A landscape with many valleys, sampled at points; each row gives a point and its height.
A ball rolls from a point to whichever of its 2 nearest points has the largest drop for the distance, and stops where none of them is lower. Distance is the straight distance between rows; heights are no part of it.
Z974: [  4  17  24 -20  31 -10 -15  11  -6 -16  -8  -3  12 -21   6  -8 -27   7
   1  13   4 -11  19  -4  15  15   7  -4  -4  14  -9]  h=431
Z125: [-24  19   5 -16  17  -5 -15 -16  -8 -14  -7  26   4  -1   4  11 -17   4
 -10   1   7 -14   8  17   5  -1  12   3 -12  -8  19]  h=587
Z133: [ -2  32 -19  -1   1  -6   3 -19   1  35   1  31   6  -5 -19   8 -13  -2
  -1  -3 -11   1  24 -24 -12 -11   4 -27 -25  -7  -1]  h=675
Z138: [-38  16 -10   0   6 -25  19 -33 -15   3  22   2   7  22   1   2 -20  16
  -5  -8 -11  -1  14  13 -10  -3  -3  15  -4 -21  22]  h=678
Z174: [ 28 -32   3   4 -10  20  -2  29   6  -1 -14 -25 -12   2  10   1  25  -2
  11  -2  10  12 -26  -9   6   2  -4  -3  18   5 -13]  h=383
Z37: [  8   8 -16  11 -26  12  -3  -5  18  30 -10  24 -12  -4 -28   3   8  -4
  14  -3  -3   7   7   8 -13  -5 -12 -23 -12   0   0]  h=169
Z9: [  9  -8  -5   4  35  -2  -8   8  10 -12 -14  -5  18 -20  24   4  -1 -25
  -2  24  19   5 -36 -31  15   4  34   0  -8  -5   1]  h=421
Z969: [ 11   5   4  13  28 -15   4   1  12   1  11   7  21 -31   7  -8 -10  -9
  -7  21   4  -8   0 -40  12   7  15   4 -20   3  -8]  h=410
Z99: [  1   4 -20  22 -13  -2   6 -16   9  24   8  12   2   5 -10   0   6 -10
  -1   1  -5   4  -2  -5  -6 -12   0  -4  -8  -4   3]  h=86
Z313: [ 30 -33  -2   8   2  19   7  25  10  -4 -11 -16 -18   2   0   7  25  -9
   0   1  14  10 -28 -27   2  -4   6  -8   3   2  -2]  h=391
Z534: [ 14   0 -23  16  -5  16 -25  12  28  18 -38  -5  -2 -16   6   7   5 -24
  29   8  14  19 -28   4   0  12  23 -24  -3  -9  -2]  h=44
Z379: [-10 -34 -20   6 -25  14  19 -11  -4   8   9 -24 -12  35  11  10  24  -2
  -4 -32   1   7 -27  -5  -6  -6   7   6  19 -13   8]  h=389
Z30: [ -4  -2 -20   5 -17  26  -9  -1  16  14 -18  24 -21   2 -11  14  19 -12
  11  -5   6   6 -11   9 -11  -9   2 -16 -13 -10  14]  h=124
Z164: [  4 -26  -2   2  30  15   4   2  -4 -16  -4   8  -8  -7  13  13  25  -8
 -19   5  17  -2 -41 -31  12 -18  19   1 -17 -10  16]  h=320
Z577: [-20 -12 -13 -15   6   3  20 -20 -17   4  16 -10 -16  29   3   9  10  -1
 -16 -32   1   9   1 -18  -9 -13   4  -1   4 -16  18]  h=364
Z961: [ -5 -11  16 -18  40   4 -11  10 -15 -36  -7   1   4 -11  19  10   2   2
 -18   9  18 -10 -22  -3  15   2  14  12  -6  -1  15]  h=408
Z120: [ 22 -15  -8  -2   5  20  -6  18   9   6 -21  -6 -18  -1  -5  11  13 -12
   7  -4  16  12 -18 -22   0  -2   9 -20  -4  -4  -1]  h=398
Z789: [ 20 -12 -21   3   6   6 -11  12  12  -2 -23 -33  14  -2  34   4   5 -31
  13   0  14  26 -30 -10   4  17  28  -5  21  -7 -11]  h=43
Z255: [  0  18  -4  13   2 -10  -4  -7   6  15   1  -8  18  -5   9  -1 -10 -13
   4   4   3   2   9  -6   4   9  10  -1   4   3  -5]  h=295
Z942: [  7  -5  16 -15   5  26 -12  22   1 -19 -22  18 -17  -8 -22   7  10  10
   0  -4   7  -5   0  14  -1  -6 -14 -14  -7   9  11]  h=262
Z441: [ 22   5  16   0  15  -2  -2  17   5  -2  -3  14   4 -29 -16 -12 -11  10
  -3  14  -8 -13  24 -25   5  -1  -8 -10 -24  17 -19]  h=456
Z919: [  1  21 -12   7  -9   4 -17  -7  12  31 -13  19   8  -9  -8   8  -8 -12
  13   4  -2   0  12   3  -3   3   5 -21 -11   3   0]  h=647
Z723: [ -9  17   0 -23  13 -10   7 -15 -18   3  10   3 -11  14 -10   2  -5   8
  -9 -14  -3   5  23 -14  -6  -2   1  -8  -5  -2   9]  h=407
Z905: [  6  -7 -12  -1  11   1  -3   7   1   1  -6 -24   8   5  29   9   2 -21
   5  -4  15  14 -23 -19   6  11  25   4  18 -12   4]  h=78
Z18: [  9  17  -6   7 -16  -2 -15   1  14  23 -11 -17   9  -5   2  -5  -6 -17
  23  -3   2  11  15  10   0  17   4 -16  13   7 -13]  h=626
Z395: [  0  -5 -10   3 -34  15   3   2  10  12  -6  23 -23   9 -33   1  17   4
   5  -9  -8   9   6  11 -16 -17 -23 -18  -7   3   4]  h=206
Z456: [ -4  -7  13 -22   7   0   6   6 -22 -18   9  -5  -9  12  -2  -1   3  14
 -11 -13  -1  -6   9   1  -2  -5 -11   4   6   6   5]  h=710
Z271: [ 24  -4  -4  26 -13  -6   2  11  19  20   6 -14  13 -13   2 -13   0 -16
  11  12  -1   7   4 -24   1   8  -2  -1  -2  12 -21]  h=644
Z495: [  7  -4  17 -16  21  16 -16  22   0 -24 -18  14  -6 -16  -5   6   2   7
  -7   9  16  -8  -9   4   7   0   2  -5 -11  11   9]  h=276
Z948: [  2   0  -9   1   5  -6  -6   2   0   1   4 -27  18   7  32  -2  -7 -14
   1  -1   7  11 -12   0   5  19  18  13  26  -5  -8]  h=123
Z331: [ 17 -25  10   6   5  31  -7  32  12 -13 -23  13 -23 -14 -16   5  29   6
   3  12  13  -1 -25   4  -3 -15 -13 -13 -16   7   4]  h=252
Z624: [ 13   9  15 -26  27   9 -26  18  10  -4 -29  -5   3 -15   0   7 -19  -3
  14   6  14   1   2  -8  11  17  20 -21  -3   5  -7]  h=370
Z946: [  5   7 -10  19  -3  -1 -16  -1  15  16 -13  -4  24 -15  13  -2  -2 -21
  12   9   8   2 -15   6   6   7  15  -1   7   3  -6]  h=261
Z178: [-11 -32 -13   4  -8 -10  16  -8  -8   1  23 -42  12  17  29  -4   0   6
  -9 -19  -4   3 -28   2  -6  18   6  29  27  -8   0]  h=427
Z400: [ 25 -13  14 -17  18  17 -11  27   8  -5 -19  -4 -13  -7 -15   6   2   6
   6   3  13   3   1 -18   5   0   2 -19  -5  12  -6]  h=366
Z477: [ 28  -1  17  -1 -18  12  -5  25  10  14 -17   4 -12 -13 -32 -10   1   9
  20   3  -5   7  22   2  -4   6 -21 -24  -1  19 -22]  h=788
Z454: [ 15  18  27   1  -8 -14   1  12  -8  -4   0  -9   1 -10  -8 -23 -14  11
   4  10 -16  -4  34   5   7   7 -21  -1   2  19 -27]  h=803
Z533: [  5  22  23 -18  -1  -9  -9   9  -8  -4  -8 -10   4  -5  -2 -10 -21  11
   9  -4 -11  -5  37  12   5  11 -14  -5  13  17 -18]  h=814
Z444: [  5   3  -4  12  -8  11   0  -3  11  10  -3  38 -10 -15 -28  -3  15   3
  -7   8  -7  -7  -2  -1  -4 -20 -16 -12 -25   4   4]  h=281
Z132: [ 24 -25  23 -10 -14  17  -1  34  -2  -9 -10 -17 -19   3  -9  -7  20  18
   9  -6   3   3   3  11  -1   0 -24  -4  16  13 -16]  h=384
Z23: [ 23  -8  28  -3  15   0  -8  28   4 -17  -5 -18  10 -19   7 -13  -8  -1
   7  16   8  -6   2  -4  19  13   1   5   6  18 -20]  h=313
Z766: [  5  14  21 -24  23   7 -25  19   2 -13 -26   9   6 -20  -5   3 -27   6
   6  11   8 -11  15   9  15  11   6 -14 -10  15  -6]  h=397
Z351: [ 13   2  -5   4  25  -3   9  -7   8  12  10  18   4 -19  -9   4  -1  -2
 -14   9   1 -11   2 -54   1 -12  14 -12 -32  -2   4]  h=707
Z328: [  5 -17  10  10 -30  10   8  14   1  -9   3  10 -10   6 -20 -13  21  16
  -2   0  -8  -3   1  22  -7 -14 -33   2   3  13  -7]  h=337
Z938: [ -2  -8  -1 -19   8   0   1   2 -16  -6   3 -17  -5  14  16   9   2   2
  -4 -14  11   5  -3 -10   3   9  10   0  17  -3   4]  h=540
Z527: [  7 -18  12 -11 -20  13   6  21  -9 -15  -2  -1 -17  13 -12  -2  16  15
   2 -11  -3  -3   4  19  -8  -8 -26  -3  12   8  -4]  h=361
Z984: [-15  -2  12 -15  22   1 -17   6  -9 -31  -6  14   9 -10  20   7  -9   1
  -7   9  12 -13 -15  18   8   9  14  10   3   0  12]  h=441
Z214: [ 17 -20  -1   8 -27  26   1  22   8   6 -14   6 -27   4 -26  -1  31   5
  13  -3   4  11 -10   9  -7 -12 -25 -14  -2   7   2]  h=216
Z732: [ -3 -30  -4   2 -21   1  13  -3  -4   1  15 -28   1  22  17   2  16   2
  -4 -19   1   6 -22  -4  -4   3   1  16  26  -4   0]  h=402
Z100: [-12  -2 -15  23  -3  -5   7 -22   8   8  12  19   7   5  -4   0  10  -6
 -10   7  -2  -2 -16   0  -1 -14   4  12  -8 -11  13]  h=42
Z547: [ 20   3  13  13  17 -13  15   4  -2 -10  18  21   6 -28 -13 -18  -1   6
 -19  22 -12 -15  14 -29   3 -13 -14   4 -27  16 -11]  h=409
Z458: [  2  -9  -9 -13 -18  19 -12  12   2  -3 -24 -13 -12  15  12  17  11  -5
  15 -13  12   9 -14  17   0  13   5  -9  16  -4   0]  h=539
Z122: [ 14  -3  30   0  30   1 -11  26   1 -25 -10   1  12 -29   3  -9  -6   6
  -8  22   8 -16  -5  -6  19   6   2   9  -3  17 -10]  h=283
Z182: [ 26  -2   9  -9  20   6 -15  22  19   7 -21 -13   5 -19  -5   3 -15  -5
  16   7   7  -1   0 -24   9  11  16 -21  -9   7 -19]  h=350
Z596: [-31  24   0  15 -13 -18  -6 -21   3   0   5  16  18   3   1  -6 -24   3
   1   7 -13 -13  10  47  -2   3  -5  17   1  -3   4]  h=608
Z922: [ 10   6  12  22  21 -16   6  -2   5  -4  19  17  15 -34   1 -14  -2  -4
 -18  28  -8 -18   4 -27   7  -6   1  15 -22   9  -8]  h=380
Z128: [ -3 -21   1  17  18   9   5   1  -2 -17   1  18  -1  -9   5   3  25  -6
 -20  10   8 -13 -37  -8  10 -19   5  14 -10  -5  13]  h=303
Z373: [-19  32 -24  11  -8 -15  -1 -36   6  33   5  13  13  12  -4  12 -11 -14
  -1  -3 -10   6  16   2 -14  -3  11  -8  -8 -16  10]  h=677
Z575: [ 22  -7  -2  24  -7 -10  17   5  12  14  20  -6   5 -13   0 -12   9 -10
  -3  12  -2   4  -1 -39   3  -2  -1   5  -3  10 -14]  h=651
Z141: [  4  -7 -23  17 -13  30 -12  -3  27  14 -31  20 -20  -8  -8  18  25 -14
  13   4  13   7 -32   0  -2 -10  11 -24 -22 -11  14]  h=100
Z785: [  6  -8   8  13 -12   7   5   8   2  -8   3  24  -9  -8 -24 -11  16  10
 -11   7  -6  -5  -3   7  -6 -18 -26   1 -10   9  -1]  h=312
Z720: [-20 -30  -4  -9 -21 -11  15 -11 -11  -3  18 -37   9  24  21   1  -6  24
  -2 -24 -12  -4 -12  20  -8  20  -4  22  30  -3   2]  h=463
Z869: [  0 -23  -1  12  -4  13   4   2   2  -7   3  12  -9   0   1   3  24  -2
  -9   2   6  -8 -27   3   1 -17  -3  10  -2  -4  10]  h=285
Z813: [ -8  28  17 -23  21 -13 -15  -3 -15  -7  -3   9   7 -12  -3  -1 -23   8
  -2   4   0 -10  30   7   7  11   2  -8   0   8  -1]  h=479
Z283: [-27   5 -11   5   6 -31  33 -28 -23   7  36 -18  11  23   7 -11 -17  17
  -7  -7 -18   2  11   3  -6  -5  -8  23   3 -16  12]  h=708
Z532: [-34  -8  -9   8   5 -16  35 -34 -15  -8  28   6  -3  17  -9  -9  -1  16
 -15  -9 -18  -1   0   3  -7 -23 -11  20 -10 -15  25]  h=272
Z769: [-10  31  11 -14  -8 -11 -14  -4  -6   3 -10   3   1   1  -4  -1 -20   4
  12  -1  -9  -2  35  31   0  11 -11 -11   3   9  -4]  h=829
Z585: [ -9 -19  -4 -23  18  15  16  -7 -23  -7  12  -8 -21  16   6  14  19   0
 -19 -25   6   5  -7 -30   3 -13   8   0   0  -9  19]  h=344
Z563: [-12  22  -5 -19   6   9  -7 -14  -2  -2  -6  41 -13  -5 -31   8  -4   9
 -13  -5  -6  -9  21   4 -10 -12  -7 -17 -23  -4  18]  h=173
Z114: [  7  -8   9 -19   8  -8  14   3 -17  -4  21 -24  -7  15   9  -1   7   5
  -8 -13   4   5  11 -26   3   4   0   7  16   0  -1]  h=520
Z795: [ 22  -8 -14   2  24   4  -7  10  15   6 -14 -11   9 -11  10  10  -3 -20
   4   8  16  10 -25 -40   6   4  31 -13 -11  -6  -3]  h=412
Z516: [  1  10   0  24 -31 -10   6  -9   2  11   8   6   6   4 -12 -18  -4   5
   4   8 -16   1  13  21  -4  -4 -21   3   2  10 -13]  h=821
Z65: [ 14 -28   4  15 -13  24   0  23  12  -6 -11   9 -22  -4 -11   0  37   3
   4   1   5   0 -30  10   0 -14 -16  -6  -2   6  -2]  h=235
Z734: [-18  16  -7 -15  13  -4 -11 -14  -6   1  -3  10   3   5  11  13  -6  -6
  -4  -1  11  -4   6   2   1   3  20   1  -3  -8  16]  h=609
Z443: [ 14   7  -8  -7  12   4   4  -3   2  19   3  16   0  -9 -13   5  -4   0
  -4   2   0  -1  13 -38  -3 -11   9 -20 -22   0   1]  h=700
Z987: [  4   5  -3  -7  14 -18  16  -6 -14  10  25 -25  -2   8  13  -2   1  -2
  -7 -11   3   9  20 -38  -1  10   8   6   7  -7  -4]  h=490
Z471: [  7  -4  -9   8 -24  -8   7  -1   0  16  13 -38  15  17  19  -6   3  -8
  10 -16   2  11   1   3  -6  12   0  12  33  -2 -16]  h=751
Z450: [-15   4  11 -17   7   1 -26  11  -3 -26 -18  -1  11  -4  28  14  -8  -6
   4   7   9  -9 -18  32  11  16  13   7  13  -3   1]  h=475
Z66: [ 28 -13  -9  -5  12  10   0  14  14  13  -6 -17  -5   2   0  10   9 -15
   3  -3  17  15 -13 -47   4   2  19 -15  -7  -2  -3]  h=404
Z569: [  1 -13   2 -30  -8  26  -8  11  -4 -10 -20   1 -29  14  -8  21  13   4
   4 -20   9   7   2  10  -3  -3  -5 -14   5  -1  12]  h=859
Z603: [ -6 -35 -10  21 -27  26  11   4  12  -8  -3  13 -20  11 -13   1  38   1
  -4  -5  -2  -3 -29  19  -9 -24 -18   7  -4  -4   8]  h=251
Z649: [-13  12   1 -13  -1  10 -32   6   8 -15 -28   8   0   0  15  17  -7 -10
  16   3  11  -3  -7  35   6  19  14  -5   4  -4   3]  h=504
Z553: [ 20  -9   2   2 -35  10   0  15   2  12  -6 -10 -16  11 -15  -4  14   3
  21  -9   0  14   5  10  -6   2 -14 -12  12   7 -14]  h=773
Z824: [  0   6  11  22   9 -29  21 -10 -15  -9  31   0  16 -11   4 -26 -10  12
 -12  15 -19 -11  11  -9   6  -7 -14  25  -9   3  -6]  h=784
Z168: [  2  11   1  -4   1   1   0  -8  -2   5   0  30  -8 -10 -21  -3  -3   8
  -7   4  -8  -6  10  -2  -4 -11 -15 -10 -17   5   2]  h=242
Z992: [-29  30  10 -26  24 -13 -13 -13 -20 -12   4  11   6   2   9   7 -27   8
  -7  -1   6  -7  22  17   3  12   9   5   0  -5  14]  h=543
Z259: [ 22  -7 -23  20  -3   7 -14  10  24  14 -25 -22  13 -14  17   2   4 -29
  18   8  16  23 -29 -13   0  11  24 -12   4  -4  -9]  h=11
Z209: [ 11 -17  14 -13  38  12  -8  23  -5 -34 -16   1  -3 -17   7  11   3  -1
 -16  16  20  -3 -28 -19  17  -5  15   3 -11   2   7]  h=387
Z675: [ 17  10  10 -31   2  -1   2   6 -13   4  -1  -9 -11  10 -10   3  -8   5
  -1 -16   0   8  35 -16  -3   8  -5 -14   9   6  -9]  h=411
Z825: [-11  14   4 -20 -12   0  -7  -2  -7  -3  -1  -3  -6  17   3  10 -11   5
   9 -14   0   0  22  29  -2  11  -5  -2  12   0  -3]  h=843
Z504: [-20  25 -22  22  -8 -22   2 -30   6  26  17   2  22  10   6   2 -11 -12
  -2   5  -8   2   4  10  -6   2   9   9   0 -15  11]  h=688
Z79: [ -2 -20 -10  -9  18  16   8  -5  -9 -10  -2  -4 -14   9  15  16  22 -10
 -16 -15  16   7 -28 -29   6 -14  22   2  -2 -11  18]  h=331
Z788: [ 23  11  -6  22 -21  -2  -5   8  23  30  -7 -21  19 -17   1 -16  -5 -19
  23   7  -3  13  13  -6   0  18   1 -15   6  13 -28]  h=636
Z272: [-29 -14 -10  -1 -10 -14  16 -24 -12  -3  25 -23  12  28  11   0 -12  21
   0 -18 -13  -1  -4  19  -9   5  -2  23  18 -11  13]  h=497
Z612: [  5  14 -15  16  -3  -9 -16   1  15  19 -10 -23  28 -12  27  -9 -11 -33
  14   4   7  13  -6   7   6  21  21   0  20   0 -11]  h=228
Z41: [  6  -4 -15   9  -1  20 -23   7  23  10 -31  17  -7 -13   0  13   5 -13
  15   7  12   7 -27   6   2   1  14 -22 -13  -8   5]  h=76
Z252: [  5  -2   1  24  23  -9  12 -16   2  -1  28  21  12 -25  -2  -9  12  -2
 -21  25  -4 -17 -12 -29  10 -19   7  15 -24  -4   6]  h=347
Z260: [ 20  -4  18   1  25  12  -4  26  14  -5  -8  21   3 -34 -24  -3  -7  12
  -3  14  -1 -18   4 -28   6  -9  -5 -14 -33  13 -11]  h=472
Z197: [-26  28 -16  19 -15 -14 -10 -28   7  17   4   4  20   9  11   9 -17 -16
  10   2  -5  -1   7  33  -4  13   9   7   7 -13   3]  h=671
Z185: [-28   6   9   5 -12 -15   5 -16  -7 -16  12   7   7   7   0 -11 -23  19
  -1   2 -21 -14   9  41  -4  -4 -19  25   4   1   6]  h=569
Z576: [ -9  16  -4  10 -19  -2 -16  -9  11  11  -8  12   6  -1  -4   1  -6  -8
  13   6  -1  -2   6  27  -4   0  -1  -5   2   0  -5]  h=631
Z257: [ -7  26 -17  -1  -1  -3  -6 -16   3  21  -3  20   1   3  -9  15  -9  -8
  -1  -3  -1   2  16  -6  -8  -5  10 -15 -12  -7  10]  h=660
Z387: [ -5   9  -9   5  10 -15 -12  -6   4   1  -6 -28  36  -6  42  -7 -10 -29
   7   1   9  11 -15   4   6  25  31  13  27  -5  -7]  h=178
Z430: [-24 -31  -1   6   9   6  26 -16 -10 -17  22   8  -6  11  -3  -4  17  10
 -25 -10  -8 -13 -24  -2   1 -23  -6  26  -5  -8  23]  h=326
Z189: [  2   3   0 -19 -10  18 -29  14  13  -4 -39  -7 -10   4   8  15  -3  -9
  24  -5  11   7  -3  30   0  19   4 -14  18  -3  -3]  h=525
Z951: [-25   6  -4  17   8  -7   9 -27  -2  -3  16  26   8   2  -8  -2  -4   4
 -15   7  -7 -13  -5  17   0 -18   0  18 -14 -11  19]  h=112
Z27: [  2   5  22 -13  34   0 -13  11  -7 -29  -5  16   4 -21  -1  -1 -14   8
 -13  15  13 -20  -3   1  13  -5   4   6 -10  13   5]  h=237
Z130: [ -6 -19 -11  20 -38  20  13  -2  15   8   5  18 -19  13 -25  -6  26  -1
   6  -6  -8   6 -14  22 -14 -19 -21  -2  -5  -3   2]  h=234
Z10: [-30   2   1 -27  21  -8  -4  -9 -21 -18  10  -9  -1  10  23  11 -12   6
  -7 -12   9  -4  -5  10   3  15  14  16  15 -13  15]  h=526
Z342: [ 11  11  22 -13   7 -14  17   9 -17 -11  13  -8  -9  -3  -8 -15  -6  19
 -10   3 -11  -5  30 -20   0   0 -18   4  -4  12 -12]  h=680
Z29: [-26  11   2   8   3 -15 -10 -15  -3  -9   6  14  16  -3  18  -3 -15   1
  -1  13  -2 -16  -5  37   5   7   8  20   3  -3   9]  h=641
Z179: [-23   9   3 -27   6  -5 -20  -4  -9 -15  -4 -14   8  13  29  13 -17  -1
   3 -11   9  -1  -2  26   3  25  15  11  27  -9   5]  h=565
Z254: [ 27 -24  16  -2  -9  19  -9  41   6 -12 -17 -20  -8 -10  -1  -6  14   3
  17   5   6   4 -13   9   5   9 -10  -2  17  13 -16]  h=399
Z672: [-14   7  -5  -9 -10   2 -17   2  -1  -3 -10 -14   9   8  24   6 -11  -7
  11  -8   4   3  -2  32  -1  18  10   7  23  -5  -2]  h=591
Z449: [ 19   9  20   5 -15   1  -6  19   8   7 -11  -8   2 -14 -14 -16  -8   8
  15  11 -10  -1  23   9   7   7 -20 -13   5  21 -26]  h=795
Z111: [-16  10   5  10   6 -36  32 -15 -23  -6  39 -21  13   3   9 -26 -16  19
  -7   8 -22  -2  16  -6  -3   2 -17  27   1  -2  -7]  h=759
Z730: [ 22  11   9   5   2 -14  20   3   2   6  12  12   3 -28 -18 -14 -10   7
  -8  15 -17  -4  29 -40  -2  -4 -14 -10 -28  16 -22]  h=433
Z611: [-25   8 -11  -2   2   5 -14 -17   5 -10  -6  12   2   8  17  14  -7 -10
   0   3   7  -5 -14  22   2   1  20  10  -1 -16  15]  h=624
Z117: [-29   3  -4  13  21 -22  21 -33 -17  -7  28  19  11   2  -6 -10  -5  17
 -18   7 -11 -13  -2   4   2 -23  -7  24 -13 -20  25]  h=201
Z112: [ -4 -13  -1 -34  -5  14 -10  11  -9 -10 -20 -24 -16  21  21  27   5   3
   5 -23   8   9  -8  11  -1  13   8  -1  24  -9  -2]  h=553
Z465: [ 25 -21   0  12 -19   8   6  19   6   5   3 -20  -1   7  -1  -8  18  -5
   8   0   3   7  -9 -11   2   0  -5  -2  13  10 -16]  h=372
Z910: [-33   3 -18  -2  -4  16 -22 -17  14 -18 -19  18   2   5  24  24   3 -18
   6   8  11  -5 -30  33  -2   3  22  14  -3 -23  17]  h=633
Z56: [  1   9  -1  36 -15 -16  12 -14   6  12  17  15  13  -7 -13 -16  -1  -1
  -5  19 -20  -6   0   6  -3 -14 -17  10  -9   6  -8]  h=812
Z294: [ 11  -9 -12  10 -42  11  -7   7  14  19 -13 -18  -7  13   4   1  13  -9
  25 -11   3  14  -5  25  -9  12 -12  -7  22   1 -14]  h=766
Z706: [-25  16   7  -9  24 -16   5 -19 -23 -14  17  18   1  -1  -2  -4 -13  16
 -17   3  -1 -11  12   6   1  -7  -5  17 -12  -6  18]  h=419
Z676: [ -8  12 -11   7 -13 -23   6 -14  -5  20  17 -26  13  19  13  -4  -9  -2
   7 -12  -5  12  12   1  -5  10   3   9  19  -4  -4]  h=737
Z242: [ 24 -21  15 -13  27  17  -9  31   5 -20 -20  -9  -9 -13   4   8   6   0
   0  12  14   3 -23 -19  11  -3   8 -12  -5   5   0]  h=377
Z594: [ -8 -28   3   5 -11  21  14   5  -2 -20   5  13 -19   9 -14   0  26   9
 -17 -10  -3  -9 -22   9  -4 -22 -18  10  -2  -1   9]  h=267
Z165: [ 12  -3  24 -18  -1  -5   9  15 -20 -17  12 -13  -7   2  -2 -10  -1  21
  -7  -7  -2  -6  20   0   6   1 -14   8  13  13 -13]  h=696
Z836: [ -5   4   0 -34 -10  12  -6   3 -11  -5  -9  -3 -22  26  -3  19  -1   4
   2 -25   0   7  15  15  -8   6  -3  -7  10  -4   8]  h=853
Z476: [  1  23  -2  -3 -12 -15   9  -7  -9  10   6   3   3   9 -11  -4 -12   5
   3   0 -13   3  30   3  -7   0 -10  -7  -1   4  -9]  h=694
Z452: [  5  16  11  28  -6 -24  17  -4  -7   3  21  11  13 -17  -6 -23 -12   9
 -10  22 -26  -8  14  -5  -1  -8 -17  14 -13   8 -18]  h=800
Z890: [-35 -34 -11   7   8  -2  38 -29 -13  -9  29  -3  -5  22  -3  -6  11  15
 -23 -17 -13  -3 -16  -6  -5 -22  -6  23  -1 -23  27]  h=307
Z499: [ 13  24  -8  -4   3  -7   9  -4   3  29   3  11   4 -11 -19   2 -11   0
   4   2 -13  -2  30 -40 -12  -1   1 -27 -24   2 -12]  h=690
Z907: [-16  20  -5 -11  13 -11   7 -24 -17  -3   9  19  -3   5 -14  -2 -12  10
 -20  -3 -11  -2  19  -4  -7  -9  -8  -1 -13  -7  17]  h=351
Z258: [-34  22  -5  -5  -7 -15   4 -29  -8   0   8  12   2  16  -2   5 -20   9
  -4  -5 -13  -1  22  28  -8  -4  -6  11  -3 -11  15]  h=648
Z568: [-26  -7   9  -1  -4 -18   8 -10 -13 -15  18  -9  11  16  10  -8 -12  20
  -2 -11 -12 -13   1  29   0   5  -9  23  15  -2   6]  h=532
Z190: [ 21  -9   1  14   6 -13  30   2   6   1  29  -7  -5  -7  -4 -12   7  -3
 -14   8  -4   3   8 -51   1  -6  -5   8 -16   8 -11]  h=656
Z7: [  7  -8 -20  13 -39   2  -1   1   9  26  -2 -33   8  17  14   1   7 -19
  20 -15   5  16  -7  15 -10  11   2   2  31  -3 -14]  h=760
Z262: [ 20   1  13   7   3 -18  26   8  -6  -7  24 -11  -4  -6  -5 -16   0   7
 -12  10 -12  -2  23 -31   0  -1 -13   7 -10  10 -20]  h=666
Z213: [ 19   2  14 -26   4   9 -11  17  -1   0 -14 -11 -11   3 -11   4  -6   2
  11  -4   3   2  20 -11   2   7   0 -17   4  11  -7]  h=382
Z983: [ -7  25  -6   5 -17 -24  17 -17  -9  18  17 -14   6  18  -5  -7 -14   7
   3 -10 -18  14  30   0 -11   3  -6   0   7  -5  -8]  h=715
Z3: [-22 -23 -19   1 -15   8  29 -22  -8   9  19 -15 -14  37  -2   7  20  -1
 -11 -30  -4  13 -13 -13  -9 -13   7   3   7 -18  18]  h=379
Z408: [ 4  1  5  5 -2 -4 -6  3 -2 -6  6 -4  7 -2  7 -5 -4  0 -1  6  3 -3 -1  5
  7  4  2  9  6  5 -2]  h=330
Z623: [  3   9  -1 -24  21  -7  11 -11 -16  10  15 -10 -10  12   0   4   2  -1
 -10 -16   7   9  18 -40  -2   0  13 -10  -3  -6   7]  h=451
Z934: [-22   3   0  16 -11 -29  26 -20 -17   3  27 -19  15  19   8 -19 -16  19
   0  -3 -23  -1   8  14  -7  -1 -16  25  11  -4   0]  h=731
Z835: [-17 -10  -6 -22  -2   9  -4  -2 -12 -10  -4 -10 -12  21  17  22   3  -2
  -5 -19   7   0 -10  11  -1   6   9   6  19 -12  11]  h=556
Z302: [-17  25  -4  -3 -16 -10   1 -14  -4   4   4  17  -3   8 -16  -3 -13   9
  -3  -1 -17  -3  22  27  -9  -4 -14  -2  -3  -1   2]  h=674
Z44: [-29   1   4  -6  25 -13  -1 -18 -21 -17  19   1  10   4  15  -3 -13  10
  -9  -2   3 -12  -2  13   4   1   8  23   5 -12  19]  h=482
Z627: [ 22  -5  14  -1  15   4 -17  23  14  -6 -21 -16   6 -17   6  -6  -5 -13
  15  12   9   2  -6  -6  13  14   9  -7   5  11 -14]  h=333
Z191: [ 17 -11   6   9  32  -4  -2   6  13  -2   1   0  14 -26  10  -2  -1 -13
  -6  26  14  -6 -21 -41  11   2  25   5 -15   1   0]  h=425
Z928: [  6 -14   7 -11 -13  32   1  20   2 -10 -16  15 -33   3 -26   9  24  10
  -2 -11   4   2  -1  12  -9 -15 -24 -12  -5   7   6]  h=238
Z517: [-22  24  -9  22 -31  -6 -18 -16  18  14  -7  10  18  -1   3  -1 -17 -13
  20   5 -11  -1   8  47  -4   8  -4   5   9   0  -5]  h=650
Z943: [  8 -12  -1  20  21   5   3  -3   4  -9   9  30   1 -18 -10  -6  20  -1
 -21  20   3 -18 -21 -18  10 -23   3   5 -24   1  10]  h=323
Z693: [ 20  -1  10  -8 -35   8  -1  18  -1   6 -10  -1 -18   2 -28  -9  10  16
  14  -4  -7   9  22  16 -10   2 -28 -18   8  14 -21]  h=781
Z382: [  4   5 -25  22 -22   7   3 -18  17  33   0  30  -6  -3 -27   4  15 -10
   3   5 -10   3  -2  -6 -10 -18  -7 -16 -22  -5   2]  h=128
Z194: [ -1   8   8   4 -30  -8  -1   1  -1   5   3  -6   4  11  -9 -11  -9   9
  11  -4 -14   1  18  34  -3   6 -19   5  17   8 -15]  h=831
Z39: [  0  11  -2  10 -21   0 -19   1  11  10 -15 -12  12   0  17  -5  -6 -16
  21   1   5   7  -1  31   2  21   4  -1  20   5  -9]  h=611
Z726: [ 19 -14   9   8   2  -3   1  15   0  -4  11 -18   2  -4   7  -8  11  -2
   0   5   7  -2  -6 -12   8   6   1   9  12  11 -12]  h=355
Z421: [-16  35  -6 -18   2  -8   5 -23 -13   6   3  30 -13   7 -23   7 -17  11
  -9  -9 -17   0  33   5 -15 -13  -8 -15 -18  -6  12]  h=270

Call two points neighbours if one is among the 2 nearest of the other. Go from one point of each pair to the other, from neighbour to neighbour, staying as low as possible. Name the highest point that can't be avoided.
Z27 and Z214: Z495
Z563 and Z576: Z351
Z27 and Z907: Z910
Z563 and Z259: Z254
Z258 and Z907: Z569
Z400 and Z907: Z675

For each start below, name the point where the ball stops.
Z732: Z100
Z813: Z27
Z465: Z259
Z533: Z258
Z458: Z400
Z194: Z258
